Points, in no order, along strands that fork and pass close to each other.
(in the rows, 128 means zero)
Two points are linked if the straight distance between their rows is under 134. Some points are linked to none.
q_239: [156 121  76 117 141 145  98 106 134 125 203 125 166 145 114 118 116 101
 172  89 145 164]
q_885: [124 126 131 120 126  59 174 132 177 121  76  95 191 184 146  95 145 138
 124 112  94 134]
q_333: [145 103 175 144  81  84 147 176 130 193 108 176 137 104 134 108 154 116
 132 122 141 150]
q_970: [ 84 104 125  86 112 122 101 144  36  96 124 124 114 170 105 190 136 143
 116 141 120 165]
q_326: [102 161 136 103 145  83 107 123 156 146 148  57  93 182 167  89 162  70
 127 115 146 131]
q_610: [135 126 113 124 169 156 118 100 106  65 165  58 118 124 145  84 137 132
 107 162 176 177]
q_275: [114 102 109 166 163 127 167 154 204 115 115 157 148 145 117 127 138 115
 131 118 110 120]
q_314: [140 136 153 140 144 159 115 110 170 184 125 150  94  99 177  75 121 123
  63 128 130 112]
q_133: [ 86 175 148 120 166 167 161  72 181 131 175 115 130 145 123 130 122  96
 155 146  98 143]
q_440: [117 100 107 149 122 106  88 117 132 123  79 174 116 103  90 195 120 135
  87 144  61 144]
q_467: [100 166 151 105 193 109 124 144 109  93 118 111 156 161 135 118 123  49
 167 122 149 118]
q_17: [106 133 146 130 114 144 110 140 172 146  84 185 115 134 136  97 115 140
  87 147 108  68]
q_549: [149 173 112 126  98 123 172  97 132 140 172 129 155 161  87 145 137 175
 135 165  96 146]
q_129: [121 106 137 121 111  66 155  93  70 161 106 124 114  97  74 176 150 141
 121 120 104 141]
q_145: [158  93 111 114  72 104 123 108 128 129  91 137 114  45 103 146 141 148
 149 164 133 100]
q_225: [136  95 133 152 170 138  80 113  73 140 177 116 110 113  80 173  92 193
 182 108 130 142]
q_974: [138  90  97 118 171 162 162 130 114 141 151 137  83  96  90 159  98  89
 165 158 138 101]
q_25: [140 151 127 121 128 112 103 130 182 186 161 100  84 152 196 132 139  83
 172 117 151 110]
q_581: [128 156  83 133 121 163 110 138 110 122 125 114 145 158 120  76  98  78
 100  79 169 130]
q_494: [ 94 107 156 118 166 149 110 142 141 161 118 132  74 128 125  72 130 110
 128 135 221 131]
q_254: [156  83  96 156  76 126 115 109 135 129  93 182 179 125 132 133 116 120
 137  73  78  73]
q_371: [135 128 134 145 181 160 169 159 119 103 155 123 111 108 139 137 128  97
 142 140 176 136]
q_893: [108 122  80  94 121 159  94 147  90  81 150 134 116 177 131  86 127  78
 125 143 201 104]
q_729: [138  99 136  52 109 121 131 130 150 128 118 152 125  68 154 133 149 119
 172 166 144  90]
q_648: [129  96 165  94 104 101 169 132  97 176 116 153 109  83 129 165 168 147
 112 121 124 155]
q_149: [157  49 141 123 127 127 154  59 185 153  65 157 134 173 169 140  78 127
 157 144  73 133]
q_540: [151 161 166 192 108 103 150 120 108 101 139  94 130  88 110 154 122 148
 137 148  47  90]
q_410: [134 143 134 131 145 148 160 144 116 106 127  90 119 100 147 173 139 159
 150 141 182 196]
q_46: [116 110 120 164 116 133 110 129  96 137 138  90  97 100  78 180 105 146
 184  86 146 134]
q_743: [132 163 148 105  89  80 101 165  95 186  99 115 116 157 139 151 106 114
 136 125 107 124]
q_315: [ 86  88 144 159 111 195 109 170  65 111 148 128  64 131 139 171 116 144
 156 145 166 128]
q_522: [105  97  96  87 131 154 124  99 145 127 132 148 117 114  50 123  99  97
 173 155 123 100]
q_568: [117 125 164 184 159 111 137 162 127 128 122  85 109  95 115 111 134 168
  68  95 114 169]
q_270: [157 151 148 163 123 136 147 157 145 159 181  93  97 113 192 155 125  94
 160 104 112 110]
q_306: [ 71 155 151 133 130 191 118 120 141 104 168 139 120 144 114 147 111  86
 143 134 118 170]
q_617: [120 129 188 107 163 154 120 126  68 156 107 150 145  88  97  86 100 153
 117 102 176 150]
q_723: [136 122 117 154  90 137 103 141 129 136 222 111 121 152 116  91 137 119
 145 112 153 158]
q_420: [ 98 116 111  75 202 168 112  88 129  84 145  97 132 138 154  78 145 103
  91 105 162 144]
q_582: [121 113 121 145 121 155 112 139  70  97 146 165 165 137  97 143 140 175
 120  98 173 174]
q_526: [154 184 151 202 155 126 161 140 139 130 135 103 145 118 115  87 121 173
  78 119 121 141]
q_595: [148 162  71 124 191 138 138  94 184 132 171 132 132 185 147 116 156 123
 119 122 162 133]
q_871: [121 160 147 104 133 106 132  76 190 172 125 158 112 209 175  96 154 114
 110 187 114 113]
q_619: [123 166 156 113 182 132 149  82 177 127 117 127 152 121 125 111 109 142
 164 163 104  92]
q_789: [169 187 123 147  75  98 182 107  74 126 141  94 149 130 118 171 141 139
 126 141  84 133]
q_176: [105 118 147 134  78 131 175 136 159 137 137 108 136 114 141  93 145  58
 150 100 116 118]
q_981: [175 116 154 125 192  99  91 136  77 144 139 119 127  70 120 149 101 160
 137 116 116 133]
q_714: [102 135 131 122 161 181 170 136 137 131  85 158 149 104 108 114  98 101
 134  73 129  69]
q_622: [103 133  99  92 192 135 104 116 123  65 104  91 137 121 110 110 108 120
  85 126 109 125]
q_9: [146 139 175 201 138  96 137 139 106 147  76 108 108  68 113 152 112 143
  92 127  71 127]
q_416: [111  67 124 132 120 169 138 138  54 105 150  82 100 113 134 152 130 145
 160  90 164 132]
q_926: [129 102 115 166 127 102 113 145 190 106 128 154 189 155 121 114 125 130
 165  97  78  93]
q_227: [172 104  86 163 124 102 119 117  88 117 141 178 179  99  97 153 144 148
 108  49  97 103]
q_311: [128 136 117  82 153 120 123 135 151 116 140  61  93 106 150 106 145 181
 133 124 160  83]
q_764: [152 154 103 144  92 159 159 119 166 163 117 121 105 121 171 100 130 104
  75 132 151 155]
q_113: [149 154 150 126 180 103 127 150 131 137 127  58 101 110 149 113 131 181
 142 147 199 156]
q_324: [123 118 111 103  79  90 126 132 148 175  81 105 105 171 171 157 111  96
 122 133  71 127]
q_848: [134 121  91  93  61 148 138  77 131 165 125 102 101  94  95 129 114 119
 166 134 139 121]
q_460: [129  93  78 113 158 115  84 153 153 102 108  96 113 114 133 107 131 155
  96 110 164 137]
q_621: [134  75 149  72 123  74 150 172  93 130 149 113 127 110 138 124 173 119
 140 131 154 162]
q_608: [174 179 118 174  86 124 103 144 181 101 106 152 180 137 170 122 124 167
 160 143 140  93]
q_911: [144  95 107 142 164 117  92 126 150 128 128 166 129 125 132 129 110 100
  76 141  45 123]
q_862: [111 167 130 126  84 178 189 107 123 174 101 146 145 131 101 126 104 136
 135  84 122  88]
q_831: [ 79 119 165 130  93 131 100 131 153 129 134 138 134 108 124 140 133  88
 146 103  90 174]
q_956: [131 160 103 110 170 155  89 118 161 106 177 153 154 153 137 126 137 149
 152 131 183 155]
q_935: [117 130  88 108 170 138 165 101 211  98 125 181 153 169 151 127 173 120
 115 153 133 102]
q_248: [161 129 179 153 196 140 121 131  54 143 131  94 141  76 131 115  98 141
 131  90 159 170]
q_588: [121  96 105  85  70  98 149 124 150 129 111 149 129 185 140 131 132 102
 133 175  66  86]
q_496: [ 91  90 145 125 149 151  64 131 121 127 154 102  61 133 137  71 131 163
 110 170 199 132]
q_699: [161 151  99 132  99 127 143 137 123 150  90 141 139 127 161 151 132 144
  69 109 124 165]
q_563: [143 137  93  83  66 125 106 139 136 105 156 138 127 143 176 132 148 109
 109 146  95  80]
q_212: [ 90  88 132 146 133 129 121 178  63  57 137 130 126 154  93 131 147 164
 111 156 157 154]
q_905: [ 97 137 121  57 141 119 105 111  98  75 118 100 141 122 106 162 123 133
 121 150  91 151]
q_476: [135 159 140 140 134 129 131 116 178 134 132 142 133 123  98 139 118 206
 152 182 108 108]
q_260: [126 116  89 152 112 114 144 105  87  88  86 141 119  91  91 201 134 103
 100 125  93 137]
q_29: [104 120 148  74 163 116 142 151 105 182  85 143 117 150  97  92 115 123
 113 132 191 157]
q_256: [124 136  97  82 127 154  51 148 104  97 141 171 122 139 147 124 108  85
 116 140 138  87]
q_75: [151 150 138 170 121 121 113 136  96  99 128 170 182  87 105 167 140 166
 139  82 134 139]
q_853: [178 154  88 152 108 119 121 108 108  83 148  77 152 100 101  93 130 131
 105 141 146 174]
q_484: [125 123 102 138  50 159 163  95 119 115 102 180 155 126 101 153 139 132
 126 105  88  66]
q_498: [117 141 143 146 121 137 121 148 143 134 119 159 109 110  65 101 115 165
 115 176 139  95]
q_450: [129 117 175 161  53  78 151 147 140 155  82 144 148 137 152 152 147 165
 139 105  89 117]
q_394: [100 136 159 102 127 106  92 177  85 180 128 154 128 182 114 128 109 126
 122  96 143 145]
q_548: [134 136 156 146 103 159 185 113 104 139 157  97 129  74 136 133 125  70
 145  92 101 125]
q_156: [ 87 177 143 138 116  96 112 129 196 138 126 105  92 200 180 105 173 108
  96 143 117 116]
q_226: [175 143 169 177  53  88 127 134 154  97 105 148 183 155 187 119 143 166
 151 154 100 121]
q_835: [193 116 146 137 155  89 167 132 124 167 112 157 163 128 157 120 114  85
 152 148  93 113]
q_758: [137 157  69 117 118 152 141 143 174 104  91 174 157 170 172 154 139 141
  80 136 127 123]
q_507: [ 87 105 151 136 150 153  77 141  82  78 164 124  91 160 106 102 126 156
 103 207 156 153]

A fork is a point with three links. Follow the links from the first point to the second and name the forks in between, in order.
q_619 / q_893 | q_476 q_935 q_254 q_212 q_29
q_133 / q_496 | q_476 q_935 q_254 q_212
q_17 / q_324 | q_935 q_254 q_212 q_29
q_926 / q_540 | q_935 q_476

A fork is a point with three links, a tip a point with one. Leave the first point through the second and follow the links. Name the first fork or tip that comes.
q_581 / q_893 | q_29
q_306 / q_831 | q_871
q_871 / q_156 | q_476
q_29 / q_394 | q_581
q_145 / q_848 | q_622
